Points on a hilly landscape, in no order, each with its height.
A climber steps from a point to the highest of its 2 nearest points, and stops where none of them is higher. Distance is the straight distance between rows; heights are no part of it.
piti:   6 -33   4   6  24  -4  -1  -6   9   3  25 -19 -44 -10   0   1  -9   7   4  10 -25  22   4  19  10 -11  -8  23  32  -7  -8  -8   7 -10 -20 -34 -33  16  10  h=24.5
rufam:  10   1  -1 -14  17  -2  10  16   0 -26 -16 -17   4  -3  -6   7  -2 -13 -15   7  30   7   6 -19  12  26  12  10  -5 -11 -27   6   6   5   7  -5 -28 -11 -20  h=33.6
nat:   9 -44 -14  12 -19  25 -31 -22 -33   6  31   0 -49  -9  -6   0 -19  -6 -17  34 -12   8  15  -5  15 -28 -19  -5  35  37  -4  11  23 -18 -14 -11  21  45  10  h=48.5
liba: -15  -1   1   7 -34  18  18 -19 -29  18 -11  -1  -6  -4   1  15  13  20   2  12  22 -12  11  10  -9 -34  -2 -27   4  15  41  -4   9  -1  26  -7  29  10   5  h=7.3
Tavig:  25 -39  16 -18 -19  -2 -18  19   7  37  11 -19 -26 -16 -35  -4  18   3   4  18 -12  54  14   4  10 -39  15  19  63  18  -6 -14   9 -25  -9 -10   0  55  15  h=28.0
Soseb:   0   0  -1 -26   9  -2  23 -10   0  17  -7   3   6  -5 -23  15   1  -9 -11  21   6  14  33 -27   6   0  20  -9   2  10   5  -3  10   6  18 -17   6  15  23  h=16.7
tos:  -9   6   6   8  24  15 -26  -9 -26  14  10  13 -24   0  13   2 -22 -14   4  37   1  -4  31   2  28 -11 -18 -14  15   4  34  13  43 -15 -10 -15  39  28  11  h=38.4
dase: -13   8 -20  13  -5  -6  -4 -39 -45  53 -13  13 -37   9  -1  14 -22   9  18  28  -2  -2 -10  20  38 -34 -15 -33 -39   8  34  14  28   9   1   8  18 -17  31  h=9.0
zev: -22  -2  12  50  21  -5 -26 -32 -26  -7  11  14 -39  12  32   5 -44  12  39 -33 -17 -17   9  22  12  19 -24   3   6  -2  12  -4 -14   8   3 -21   0  -9  17  h=51.4
muza:   5 -10  -4 -18   1 -34   1  18  24  -3 -15 -10  19  10  -6   4  -6  14  20  15  -4 -21 -26  18  25 -12   5 -12  13   0  -6   2  18  -2 -23  12 -20  -5 -24  h=42.1
laviz: -17  37  13  21   3  33   7   2   0 -33  18  19   7  20  37  -5   4 -14 -14 -19  27 -37  14  -3  -2  14  -7  -5  -8   7  21   3 -11 -13   6 -19  33  11 -41  h=50.5
vuki:   2 -15   4 -14 -23  -2  -8  -7 -15   0   3   8   8   2  -2  -1  -7   7  -3  10  -3  -2 -19   3   7  14 -18   3  20  26 -35  22  -5   7   9   7   7   0   9  h=33.7
Pulef: -24  13   5  28 -16  30  12 -12 -10 -25   6  16   1  10  31  12   8 -12 -12  -6  41 -22   0 -17  11  -2 -15 -16  -9  13  10  10  18  -5  14 -12  21  10 -33  h=52.8
Rilan:   3  21  11   3  -9  -9  27  -1  26  11  -6  15  38   8  -4  -2  33  11  15 -31 -19 -22   2   2 -37   0   2   0 -33  -8  20 -12 -12   5  -4   7   2 -36  -5  h=23.7
Tufe:  20 -35   5  -3 -30   0  25  17  29  -3  19  12   1 -20 -29 -11  33 -22 -14  -7   3  49  -1 -43   4   9  16  11  53   9 -30  -7  -4 -19  13 -15  -1  27  -5  h=23.3
Vunin: -23   6 -14  13   4   3 -28  -1  -2 -16 -10 -10   1  24  28  -1 -18  -6  22  -6   9 -40 -24  24  -8   1   5 -23 -14 -14   1 -12  -5   7 -24  17  23 -15 -14  h=45.9
Vedo:  -2  -8  -1 -17 -56   5   1   8  -6  -2  -6   1  36   0  -7  -5  11  12  -9   4  21  15 -26  -3 -12  -1 -21  -2  24  18 -31  26   4   0  24  36  16   1 -16  h=36.4
muz:   4  24   8   8  26 -16   8  10   2 -12 -15 -17   3   4  13  12 -21   9  26 -22   5 -30   0  18   2  15  10 -10 -31 -15   9 -12 -20  11  -9 -20 -35 -24 -18  h=47.6
Sulo:  -2   8  -8 -26  -5  20   7   5   7 -39   3  -6  38   2  -3 -12   0 -21 -11  -9  26 -22  13 -21 -11  37   7  -2  -2   3 -20  -1  -6  10   3  21  31   3 -23  h=41.3
rived: -30  17  12  10  13  15  -3  -6   3   7   6  27   0  16  26   0  -4 -14   4  28  11 -19  15  -7  21  -3 -20 -16   5  -3  38  19  39 -10  -7  -7  50  21 -10  h=39.9
vut: -16  27  15  29  11   0  20 -42 -22  13  -2  18 -16   8  13  16  -5  18  13 -13  -7 -19  43  -2   4   5  -8  -6  -9  15  33  -6   8   9  22 -32  10  -4  17  h=53.6
Bisa:  27 -34 -17 -26  21 -24  -7 -11   5  22  20 -23 -21  -2 -32 -18 -23   5   5  -6 -46  23   0  24  -8   8  10  10  13  13 -22 -17 -12  11 -30  -2  -7  20  55  h=52.9
rem:   8  -9 -15  -7 -25 -14  11 -10 -16  -8 -20 -16  10 -10 -25  16  -1   2 -18  19  17  -9 -21 -13  15  -5   9  -6 -18   1 -45   5  -3  22   7  11 -35 -29 -18  h=29.4
nak:   7  21   3  -1  28  14 -16  18  12 -33  -5 -16  14 -12   0  -1  16 -14 -27  -6   6 -31  -4 -11 -19  11  32  11 -35 -31  -1 -10 -24   9  -9  17 -14 -23 -25  h=12.1
Rato:   9 -36 -16 -14   6   0  10 -12   6   1  18 -17 -24  -7 -23 -10  -5   0 -10  -4 -24   6  12   9 -22  -3  13   7  32   9 -14 -29 -13   2 -17 -16   8  23  32  h=56.6
der:   7 -14   9  -3   9  14  32   9  11   1   6 -17  -9 -20 -24   4  11 -12  -5 -20   8  46  41 -23 -19  21   4  16  41   4  -5 -20   8   5  29 -35   1  31  15  h=29.2
Pizer:  -1   3  11  10 -18 -10  -6 -18 -20  20   5  16   0   6  10   9 -13  22   8   1 -24   7   3  11 -11   2 -29   5  12  13  -3  19  -3  16  22  -1   7  -7  38  h=31.4
Vali: -34   7  18  37  10   3 -35   9 -10  10   6  26 -13  16  39  -3 -23  -6  39  -1 -16 -17 -16  34  15 -18 -21 -10  12 -21  34   7   5 -19 -19 -11  28  -1  -7  h=48.2
bovum:  12  -3  11 -18 -23 -18  31  38  40  11 -24  20  44 -12 -41  -5  36  -7  14 -24   3  36  -2 -24   6  17  21  12  12  -3 -13  -9 -10  -7  29  -2 -16 -14  -2  h=48.7
Ziter: -11  -2 -15  -5 -34   3  14 -33 -27  42 -15   3 -12   0 -16  17   1  19  15  32  14   5  -1  17  22 -39 -13 -32 -29  16  36   6  22   0   4  15  25  -2   5  h=8.1
gatot: -19  22   6  17  18  31  14 -21 -13 -39  18  11  -6  20  36  -5 -21 -23  -8 -30  18 -25  12 -12   7  41 -11   0 -15  12  -4  -3 -13   2  10 -17  28  -1 -17  h=48.6
Ges:  19  10   0   0 -28 -14  15  33  10 -12 -21   3  37   6  -4 -15  19  20  13 -36  26  14 -13  12 -24  15 -19   9  -7   7  -7   6   3  -8  23  20 -17 -33 -16  h=42.3
sug:  -3   5  -8 -22 -30  19  -1 -22  -8  16 -16   6   4 -13 -16  17   7  -9 -37  56  21   1   5 -21  18 -47  24 -27 -26  -1  12  14   4  -4  -5  18  21  17 -18  h=46.2
rola: -21  24  12  -9  13  10 -14  19  19 -23 -20   2  17   2  21  -2  -3 -16 -19  23  16 -23 -20  -4  29   6  17 -12 -19 -19   7  14   4  -6 -15  18  14  -3 -46  h=45.6
maba:   7  -2 -29  21 -10  10  -2 -11 -25 -23  22   4   3   0   5  -4   8  -1 -36 -21  24   9 -17 -22 -35  28 -24   7 -16  19 -47  14  -1  22  23  21 -20 -30   6  h=50.4
Butu: -19   2   7  42   9   2  16 -25 -16  -5   6  15 -28  12  34  10 -22  15  16 -23   2 -22  15   7  17  12 -26 -12   3  19  11  -1  14   3  15 -34  -1  -7   3  h=51.3
Vipe:   8 -22  -5  -5 -27 -33   7  16  11  20 -13 -29  -2  -9 -14  11   4  18  20  -9   3   2 -22  25  -6 -30   6  -9  26  13  -7 -14   5  -6   2 -10 -41  -2   1  h=2.9
fano:  22 -22   4 -22 -19 -10 -14  43  21 -26  -9  -9  26 -16 -15 -14  17  -3 -14  -7  16  15 -29  -3  -3  18  -4  19  29   5 -52   7  -6 -17 -12  42 -15  -8 -24  h=40.9
Bup:   6  27  16  -4   8  -1   5  28  31   9  -7   6  25  -6   5  -2  30   1  -1  -5  -9   2   8   0 -31  -7  18  13  -7 -25  18  -9 -15   0  -2   0   0  -5  -4  h=25.6
mif:   4  22  12 -40   1   7  19  -3  11  37 -32   4  16 -10 -23  15  14   6   6  27  -2  -2   8   6  12 -20  26 -16 -49 -18  42   2 -11   3  -5  16  16  -3  -1  h=20.1
vopiv:  19   4 -21  25 -11  19 -10  25 -19 -14  16  -3   5  -6  12  -4  29  -1 -26 -21  44  31 -14 -22 -23   0 -27  16  -1   5 -22   9  -2  -3  23   9 -27  -9  -9  h=55.1
potel: -43  14  17  13  -5  10 -32  20  -5 -13 -33  -6 -13  12  38   5 -23 -12  32   6  39 -25 -29  22  43 -15  -2 -21 -12 -24  31   7   3 -17  -5  15  17   0 -47  h=50.2
Vapum:  20   2   4 -24  16  10  21  30  14 -29 -15 -12  18 -16 -26  -9  17 -28 -21  -9  26  19  11 -32  -6  30  33  13  -7 -17 -29 -18 -15   1  12  -4 -17  -5 -25  h=36.0
Bezov:  12 -14 -10 -32   1  -6  21   6  24  29  -2  20  21  -9 -39  -9  12 -25  -2  10  -7  33  27 -33   1  -2  29  -2  22   9   7 -17  13   7   9 -19  30  19  38  h=18.1
kag:  17   6 -11  18  31  11 -30  20  -2 -43   4 -11  -1   8   4 -16   2   1 -18 -20   2 -29 -24  -2  -8  19  10  23 -38 -14 -23  -1 -35   3 -25  10 -28 -36 -33  h=10.9
Boke:  -7  26   7 -11  12   3   7  -5   5  18 -17   7   3  -2  -7  15  -2   4   0  21  -4 -26   3   8  19 -17  31 -16 -34 -14  27   5 -16  10  -5  -8  -4  -5  -4  h=18.9
Naz:  22 -16   7 -22 -24 -28   3  45  30   1 -13  -4  30 -14 -41 -11  25  -6   6 -14   1  38 -19 -15  -4  22  14  22  39   0 -49 -10  -5  -8   1  24 -19 -16 -12  h=44.2
mipa:  27  -7   3  14  -2 -31  12  19  11  -4   2  -2   3  -2 -17 -10  20  14  -4 -27 -11  29 -19  -3  -3   1  -2  24   6   7 -30   6 -12   1  13 -19 -69 -30  -6  h=6.7
suneb: -28  24  12  18  -4   7  -6  24  -3  -4 -34   2  -1  16  25  15 -15  14  40 -10  42 -16 -30  28  35  -7 -12 -20 -31 -21  31   2   4 -17  12   7 -13 -20 -49  h=52.6
Zaz:   4  -1   7  24  13 -22  21 -42 -16  23  14  11 -33  -3   5   8   1  24   2 -17 -30   4  35   2  -5  -2  -6   5   5  22  16 -16   6  12  19 -29  -4   5  45  h=56.5
Vedi:   4   8  -5 -17  27   6  11   5  24 -20  -5 -17   1 -12 -10   1  15 -17 -25  -2   2 -14  16  -7  -9   3  49   2  -4 -20   8 -24  -9   7 -20  -8  -7   7 -11  h=13.3
dede:  15  -8  -6   1 -20 -45  25  -3   7  28   2  -6   1  -8 -27  10  18  24  11 -21 -31  -2 -19   9 -14 -16  12  -2   1   8  -9 -14 -20  15  12  -7 -53 -20  16  h=4.0
zami: -11   7   1  47 -16  35  -7   3 -15 -25  38  19 -18  -6  30  10  14 -22 -22   4  25  -4  -7 -31   5  -9 -35  -4   9   8   8  26  21 -16  19 -12  -2  27 -26  h=56.1
gomob:   7  12  -1   3 -27  11  13  37   6  -2   3   4  30 -13  -8  -2  45  -2 -16  -9  55  47   6 -44 -20  -4 -12   5  12  -6   2  17  13 -28  49  27 -10  21 -17  h=54.6
Bilo: -16  -1 -14  -7 -14   2  -4  14   7 -28 -18 -28  16   9  16  -2   0  -2  -1   1  26 -21 -12  15 -19  -3  -1 -12  12  -4   3 -15   2   0  -9  24  18   3 -28  h=43.3
goke:  -4  10  -7 -10  26  16   7 -21 -20 -31   6 -14  -6   8  15  -1 -35 -21   1  -9  17 -31  21   4   3  43  -2  -3  -8   5 -18  -5   2  22  -9 -12  20  -9   3  h=46.4
Noz: -19  13  11   6  -5  -1  -3   0  10  16   6  24   9  25  30 -10   5   4   0  21  -8  -7 -12   5   9 -13 -21  -3  -3  -8  27  14  30  -7 -14   8  25  -1   1  h=41.8
modak:  -4  18   2 -27 -25   2  35 -10  19  34 -17  16  38   3 -33   3  38  14  11   1 -12  -7  -4  11 -13  -2  14  -6 -49  -9  26  -5 -10   0   2  21  26 -23  -8  h=21.8
zes: -13 -28  -5  24 -21  31 -40  -9 -37  -6  15  -5 -35 -13  13   7 -10   0 -10  27   5  -4  -8   7  13 -32 -14   1  35   3  -9  14   5 -13 -14  -2  12  26  -8  h=46.0
sina:  26   0  -5 -12  13 -40  -1 -24  17  32   7  -8  13 -12 -29   7  -4  19  21 -26 -63 -12  10   2 -37  15  13   7 -17  -3  -4 -14 -26  17 -10  15 -30 -20  48  h=32.5
tutap:  22   6  -1 -21  14   6 -20 -16 -38  27  -4  -5 -15   0 -16   0 -24  14   3  20 -42  -5  23   8   4 -25  17   0  -4  10  26   1 -28  -2  -7  -9   9  19  43  h=50.7
nekom:  -5   6   7  18  -6 -26 -23  -6  -9  40  -4   9  -4  19  18   5 -30  23  58  -1 -26 -18  -4  51  -4 -14 -22 -26  -1  -5  37   7  14  -8 -13   2  16  -8  28  h=50.3
per:   0 -28  -1  13  -8  32 -21  -7 -10 -21  29 -14 -30  -2  13  -5  -5   5 -10  -1 -11   0 -10  25 -16 -14  -7  13  32   5  -7  -8 -26 -15 -17 -15  17  32  -5  h=43.6
tula: -20   6   0  17  21 -17 -19 -48 -14   5   5  38  -3  24  24  -6 -39   9  18 -14 -41 -17  -7  12  21  23 -19  -3 -16   9  -4  20 -13  21  -1   3  22 -24  41  h=47.2
pufi:  14 -12 -26  -3  15   9 -14 -32 -44   2   4  -7 -26   5  -3 -14 -47   9   9  -2 -27 -29  21  19   0 -14   8 -12  -3  25  23 -14 -16   7 -19 -14  27  21  52  h=53.7
dozom:  -8  24   1 -10 -42  11  31  20   7   7 -19   0  39  -8  -3   6  39  10  -6  -1  44  22 -13 -19  -8  -8 -16   1 -15  -1  13  10   9 -20  31  36   4  -3 -35  h=49.7
tivi:  -5  21  19  19  -7   6   7 -12  -7  12  12  24   9   5  18  -1   4  16   4 -21 -21  11  15  -1 -26  13 -22  19  -5   7   5  12 -11  10  26 -15 -15 -19  18  h=29.5
Zabor:   4 -24 -10 -31  29  23   2   0  25 -16  18 -16 -21 -16 -16 -14   0 -26 -28  19  -4  13  27 -11  -3  -3  40  10   6  -8   1 -22  -4  -1 -31 -11  13  37   0  h=14.5
nid:  32   2 -18  22  20   8  -2  14  -3 -40  10  -5  -5  -2   0 -17  12  10 -14 -44   5   3  -3   7 -36  17   9  32 -23  -1 -22 -15 -38   5   1 -10 -39 -27 -15  h=9.5
zed:  -8   8  -9   8   0 -31   8 -20   2   7 -11   4  22  15   0   3  -9  15  17  -7 -15 -33 -22  20  -8   7 -12 -13 -35   6  -4  -2  13  19  -3  17 -13 -48  12  h=37.1
Logar:   9  -9   4 -17  25  15  20 -13   6  -1  18   7 -19 -11 -19  -5  -7 -20 -12  21 -10  19  37 -25  14   5  18   1  16   9   2  -2  11  -2  -4 -34  15  34  19  h=15.6
bugol:   7  12  -4  34  33  -6  -6 -13  -2 -11  12   4 -14  11  12  11   0   8 -16 -18 -16  -7  -6 -19   3   9  -3  28 -38 -10 -15   7 -23  14  -2 -11 -51 -40   3  h=14.8
bim:   1 -35 -17   6  -2  18 -11 -38 -35 -12  21   3 -39   1   2  -9 -44   3  -9  17 -18 -11   7  13  11 -10  -2  -6  16  37  -3  -2   1   6 -13 -18  31  31  23  h=51.2
lano:  12   7   9   0   7  13  12  28  14 -14  30   2  17  -2  11 -19  17  -9 -10 -27  17  40  14 -22 -26  34 -28  33  20  -1 -10  14  15 -13  25 -16  -4  14  -1  h=33.4
femuv:   9  -1   9 -13 -10  14 -22   0 -26  20  -7  -4 -13 -10  -7   8  -4  10  -2  32  -9   1   6  15   9 -44  20  -6   5  -2  20  14 -18  -9  -6  -3   7  15   5  h=47.5
revep:   9 -11  -9 -18 -12  29  -2   6   6 -38  22  -4  19 -11  -2 -14  -5 -19 -27  -6  15  11  -7 -20 -25  33  -7  13  16   9 -48   8 -10  -3  -3  13  11  12 -18  h=38.5
Komu: -17  -1   4  -8   1   6 -17  20   1  -8 -28 -29  -8 -18   9  10 -12   6 -18  39  42  -9   3   3  12 -45  23 -25  14 -10  35 -14  16 -15  -6  39  17  45 -29  h=38.7
Bani:  12 -11   0  -3  21  -4   8  20  33 -28  15 -13  10  -3  -3 -20  22 -14 -11 -21 -22   0  -8  -4 -28  28   3  31  -6 -19 -22 -19  -7   1 -25   1 -22 -15  -5  h=41.9
Tulad:   2  -1   0   6   5 -35 -22 -35 -16  22  -1  23  -1  18   2  -7 -43  30  28 -11 -59 -16 -11  28   0  19 -22  -6  -8  17  -6  19 -26  24   2  27  -1 -21  54  h=50.1
Nezup:  18 -21  -2  12   6 -34  14  -4  13  11  19 -14 -25  -8 -14   4   1  15   1 -25 -34  16  -4   3  -7   1   3  26  22   5 -27 -17 -10   8   3 -22 -56 -10  23  h=5.3
lenu:  11 -11  -3   7  20 -12  20 -26   4  11  10  -9 -19  -9  -9   3   1   4   4 -11 -29   3  36   1 -15 -13  23   1  13   1  10 -28 -13   9 -11 -30 -11  13  23  h=60.0
Zuzes: -19  18  12  29  10  -8 -11   8  -4  -2 -16   0 -14  14  17  14 -28  10  45 -25  14 -43 -13  27  32   2   7 -23 -27 -20  19  -6 -15   4   0 -25 -25 -13 -33  h=49.9
dap:   1   7  -6 -14   5  -7  13   4   3 -12 -26 -18  29  -7 -16  14  12 -12 -22  13  22 -15  -7 -16   8  15  12  -3 -30 -15 -22  -5  14  15  -3  22 -19 -33 -25  h=31.5
muzoz:   5  -9   8  -8   1  15  20  34  24 -11  11 -15  11 -14  -5  -9  23 -13  -1 -33  35  52  30 -31 -32  27  -5  16  39  -8  -5 -15   8 -11  29  -9   1  33   2  h=31.1
lubi: -33  47  14   7  -9  28  -5  10  -2  -3 -15  19  11  20  32   5  10  -9  12  15  35 -10 -16   2  28   7 -13 -17 -53 -20  28  17   2 -11  10  28  30 -20 -49  h=41.4
Gudo: -16  11  16 -12  21  17 -31  28  19 -24  -1 -13  -4   3  29  -8   0  -8  -6   3  11 -18   1  22 -16 -18  25  -3   6 -22  31  -8  -1 -12 -23  14  28  32 -28  h=37.4
pel:  -6  32  18  15  15  11  -5  17   0  -4   9  10  19   2  27  -2  11   2  -5 -10  -2   8  10  -8 -27  11 -19  20 -15 -13   3  15 -13  -5  17  -2  -8 -16 -14  h=27.6
gufu: -14  25   4  16   9 -18  -6  -1  -1  40  -4  -5 -13  10  12  28  15  11  12  27 -13   8   5   9   7 -25  -8  -6 -21 -32  25  13  23   3   0   4 -25 -16  12  h=10.7
dapo:  -2   3 -18  19  32  -3   1 -31 -14 -43   8  -1  -7   6  21  -9 -32  -6  -6 -27   7 -28   0   0  -5  57  -7   8 -25   6 -30 -16  -9  29  -3   4  -2 -30   1  h=44.7
Kaput:  13  -4  -2 -47 -33 -22  35  -3  19  50 -29   9  25  -5 -51   9  18  13  14  21  -4  18  -9  -1  25 -13  16 -13 -26   6   9   1   9   2  11  16   4 -17   2  h=58.2
gupe:  -2  13   1  -2  24   5  -5  -6 -10  29   4   2 -22  -8   5  19  19  -5 -14  28 -10   4  36  -6  -3 -32  17 -10  -4 -18  41  -6  16   5 -11 -16  11  17  33  h=33.5
sak:  -1   2   2  10  13   4  24 -27 -13 -17  11   9 -12   0  -2  10   2   3 -26  -9 -10   0  11 -26   9   9   1  20 -13   7 -27   2 -13  22  14 -22 -32 -16  11  h=16.3
lele:   8 -15  -5 -11 -29  -4  11   9   9  -5  -3  -1  13 -18 -19  -1  26 -14 -24   9  11  23  -4 -32  -3  -2   4   7  27   7 -32   9  -6  -6  14   0 -10  11  -3  h=25.3
mife:  22 -14   1 -18   5  10  15  15  29 -31   8  -1  13 -14 -31 -21  23 -22 -14 -25  -6  23   2 -30 -18  35  29  27   8  -7 -27 -25 -27  -2  -4  -5  -5  -4  -2  h=38.6
biba:  -8   6  -7   7  12  -3  -4 -24 -16  -7  -3  -6 -14   0   4  17 -10   0  -9  15  -8 -14   1   0  10  -1   7  -2 -13 -11  -5   0 -16  17  -1 -11 -10 -16  12  h=17.6
nov:  10  -4  13 -19  12  -2  36   1  11 -11  -1  -7   9  -5 -15  -6  -5   1   9 -32   6  11  34  -9 -17  39  10  11  22  19 -11 -20  -3   9  22 -40   8   6  10  h=27.3
Babob:  -5 -11 -11 -28   4  18  12  -7   3 -25   5 -19  10   2   4   4 -21 -22 -11  12  29  -8  15 -12  -7  32  -9 -12   9   8 -17  -1  23  13  -2   3  29  15  -1  h=43.9
gad:  -3   4  -8  -2  27  -3 -15 -28 -31  16   8  20 -23  15   6  -1 -32 -11  -3  29 -20  -1  17  -6  28 -16 -14 -15   1  10  22  16  25   3 -10 -13  24   9  41  h=36.9
faz:   4 -29  -7 -27  -2   9  23  12  36  -2  -1   5  14  -4 -23 -26  17 -20  -9   0  -1  23  24 -19  -8  -2  24   5  32   9  16 -30  11  -9 -10 -17  36  43  12  h=19.6
rinok:  18 -12 -10  -4   0   6  -4 -12 -24  31   1 -10 -30 -17 -23   6  12  -7 -25  27 -18  11  29 -10   1 -50  29  -3  14  11  35 -12  16  -7  -6 -25  10  31  31  h=31.9
beza: -18  17   5  51   7  28 -27  32 -11 -28  22  16 -20   3  43  -5   7 -17 -14 -13  28  -1 -23  -9  17  -7 -25   7   0  -3  14  18  10 -23   7 -12  -2  11 -39  h=53.0
Nebil:   2 -15   6  -9 -12  27   2   8   4 -20  13  -4  -6  -3   0  -7  -1  -5 -15   4   2  -2   6  -2  -6  -6   6   1  36  11   4   1 -11 -17   3 -22  18  33 -15  h=41.5
Mopon:   7  -7  -2  -7   5 -34 -20 -17  -4  39   7  12   2  17   8 -10 -35  26  33   1 -56  -6  -7  38 -10   1 -20 -10   9  15   7  12   6   8 -16   2   7  -6  48  h=53.5
dafu:  11 -10  -8 -26 -42   0   1  -2  -9  -5 -21  -9  17 -21 -29  17   4  -4 -19  27  12   1 -13 -22   2 -16  27  -5  14   8 -43   6 -18   4   7  21 -10   1 -24  h=27.4
bogun:  13   5 -25  21  11   4   0 -10 -21 -48   3   3   2  10   5   0 -12  -5 -22 -25  10 -13 -15 -15  -4  41 -18  11 -30  15 -43   4  -5  29  14  12 -24 -42  -2  h=47.3
Pezi:   9  -5  -6 -12 -32 -14  -1  25   5 -18  -9  -1  39   5 -11 -15  25   3  -6 -10  14   4 -25  -7 -20  21 -20  12   7  13 -33   8  14  -3   8  39  -3 -30 -17  h=39.2
fim:  12 -37   0 -20 -18 -16  29  21  59  -1   3  11  14  -2 -38 -28  20 -19   4 -14 -13  31   6 -21   0  13  31   9  44  10 -13 -28   2  -6  -8 -13  21  22   1  h=21.2
toguk: -16 -12 -12  45  32 -19 -34 -47 -30   5   0   5 -47  21  25 -10 -58   4  37 -25 -25 -32  -8  31  14  21  -1 -14  -7  -9   5 -17 -15  22 -17  -4   7  -5  49  h=53.8
Masov:   6   0   9  -7  13 -15   7  13  27 -11 -10 -12   2   5  15   2 -25   4  23 -10  -4 -15   1  19  13  12  -3   1   9  -5   2  -6  -4   0 -16 -18 -17  -2 -21  h=45.0
fola: -28   5   2  38  10 -15 -16 -20 -25  40  -5   4 -43   4  14  21  -8  -1  26  29  -8   1  -3  18  28 -30 -15 -17 -20 -20  28  10  33  12   1  -4 -12 -14  18  h=9.8
Kaduz:   0  -3  -9 -17 -14  16 -29  -9 -26  13  -3  -1  -3  -9  -2   9   3  -7 -26  49   4  11   2  -9  11 -27   7 -14   6   2  -3  27   0  -4  -6  22  18  14   2  h=44.9
Segis:  11  -6  -1  -6  19 -22 -13  29  26  11  14 -20  11  -9  -7  -9  24  -5   2  -3 -18  13 -17   7 -23   2  -8  24   3 -23 -28  -1  -3  -1 -24  17 -36 -11   0  h=45.2
zurus: -18 -13  -1 -14  -7 -10 -23  25   1  -5 -26 -37  -6  -3  25  10 -14   8   9  15  29  -8 -13  26   1 -30   4 -22  27 -15  11 -12  16 -12 -20  25   6  27 -21  h=40.8
tuni:  40  -9 -14   9  -8   5  -1  25   1 -35   2   5   3  -7 -17 -17  26   0 -13 -37   7  24 -22 -11 -17  11   6  35  -3  13 -37  -5 -27  -5   5 -10 -48 -24 -23  h=8.2
funa:   0   0 -15 -21  -2 -28  -1  -5   9  22 -20  -3  14   7 -18   8 -11  15  26  14 -16 -31 -23  24  12  -6   3 -27 -22  -6   7   2  11   5 -24  22  -6 -24   3  h=39.3
kazi:  -8   6   0 -44 -36  -2  30   1  19  18 -31   5  42  -9 -38   5  25  -1  -4  36  15  20  -9 -20  23   0  11 -10 -27  -3  -3   6  10  -9  16  42   9 -13 -26  h=53.1
tapur:  13 -35  18  -7   1  -3 -18  21   8  12  13 -35 -38 -16 -13  -1   0  18   5  16 -15  25  -7  29  20 -26   3  19  55  11 -24  -7  -4 -25 -28 -13 -15  37   5  h=26.1
Sok:   1  17 -11  -7 -42   7  18  13 -13  -4 -23  -7  31  -4  -7   5  30  19   0  -5  35   9 -31   2 -11  -1 -18  -8 -34   0  -5   4  -6   1  28  32 -18 -31 -28  h=46.1
duk:  21  12   0  22 -26  27   5  19 -17 -14  21   7  10 -17   7   5  35  -3 -22 -22  44  31   7 -35 -24   2 -29   8  11  17  -5  21   9 -18  50  -6 -16  20  -7  h=59.5
Diti:   1  -1  10  -1   6  38   9   7   3 -35  39  10   9   1  21  -5   6 -21 -26  -3  17  15   5 -29 -12  32 -26  14   9   4 -21  33   5  -4  10  -3   8  15 -10  h=36.1
zoda:  -5  14  -6  -8  17  13  -2 -27 -16  21  15   8  -2   5  15  -5   3  -8 -14  25 -11  -9  28  -8 -12 -15  -1 -11  -7  -1  23   0  18  13  -6   0  33  12  37  h=35.0
Duped:  -4 -16 -19  10  16  -7 -17 -41 -32   1   0 -11 -33  11  11  -6 -49  17  19 -15 -29 -20  -2  39  -9  11 -11  -9   9  16  -1  -9 -18  22  -8  -4  18   0  51  h=56.4
zum: -25   3   4   3   4   7 -27  14  -6 -25 -12   3  -7  16  26   4 -27 -22  15  11  22 -22 -23  16  30   1  -7  -8   1 -12   0   6   2  -5 -10   1  20   0 -30  h=48.1
Vel: -28  37  19  -7  -3  24   2  11  15  -9 -17   4  13  -3  15   1  18  -3 -18  23  34 -21 -17   1  17 -11  19 -18 -48 -22  35   4 -13  -8   2  34  20  -8 -50  h=43.4
Vuf:  11   3  -3  23  34 -26 -11  -2   7   3  22  -5  -7  11  14  -5 -10  15   2 -25 -44   2  -8  -1 -12  17 -15  35 -18 -24 -24   9 -16   8 -16  -6 -51 -31  16  h=13.4
voda: -28  12  16  43 -12  19 -35  19  -5 -13   4  20 -15  11  41  -8   3  -2  22 -16  15 -12 -25  17  10 -20 -22   5   8  -9  25  12   3 -26   5  -1  10   2 -40  h=50.6
Tolub:  11 -15  -1 -32 -26 -27  40   7  31  26 -25  12  36  -8 -56   0  16  -8  10  -3  -6  20  -5 -17  23  -3  30 -11   5   8  -7 -23  -6  -2  16  -6 -10  -3   5  h=53.2
kip: -12   4  23 -14   8  17   5  25  23 -25   4  -3   6   0  16  -4  11  -8 -22   8  23   0   7  -7  -1  -5   5   3  16  -6  17   0   6 -22   2  -1  21  34 -29  h=39.4
Zof: -17 -10  19  30   2 -20 -29  -1  -6  19   6  19 -22  18  30  -4 -31  20  49  -9 -34  -9 -13  46  10  -3 -46   0  19   2  14  17  19 -10  -9 -12   8  -7  17  h=48.0
rogit:  21 -23  -1 -22 -14 -16  -7  15   0  42 -13 -16 -10 -18 -27  -6  15  -6  -6  24  -8  34  15  -7  14 -44  29  -2  36  14  17  -9  25 -20  -1 -10   6  46  35  h=29.9
vubul:   0   8 -14   8  17 -36   7 -28   5  30  -1  -2   5   9   1   5 -12  18  18 -18 -33 -20   6  18 -29   4   1 -13 -23  -7   8 -15   2  18 -13   8 -10 -20  35  h=34.9
Res:  -7  24   9  26  30 -34 -23  -4  -5  24   6  -2  -1  10  16  13   2  15  23   2 -37  -3  -7  14  -5  -4 -18   5 -24 -35   0  15  -5   8 -15   4 -37 -28  19  h=11.9
burim:  20 -20  -9 -18  21 -33  -3   2  28  18  13 -13   3   1 -22  -6   2  -2   8  -1 -47   7 -16  12 -12  11   1  14  13  -6 -24   1  11   8 -35  12 -20 -12  37  h=49.1
rufog: -20   8  -1 -30 -34  11  18  -6  12   7 -33   2  22  -8 -18  14  13  -7 -27  48  36  12  -4 -22  26 -21  15 -23 -25  -7  10  19  12 -18   7  42  16  13 -54  h=49.3
Radib: -16  16   7   2  17  -7 -13 -17   7   7  10  24   7  30  26 -15 -27  -3  21  -1 -28 -13  -3  18  -8  19 -28  -3  -4  -6   8  18  14   7 -19   6  32 -11  25  h=44.6

For each start below, name the point where the climber stops.
mipa | lenu
Bezov | lenu
Ziter | duk
Bup | duk

Call two points neighbours if one is among the 2 nearest of the other. Go from one point of each pair to the other, from neighbour to neighbour, staying as high as possible. Name the lowest point that can't be avoided.
Kaput and Duped | Kaduz
duk and Mopon | dapo
zami and Mopon | Zof
duk and Kaput | Pezi
suneb and lenu | Gudo
Duped and lenu | Butu
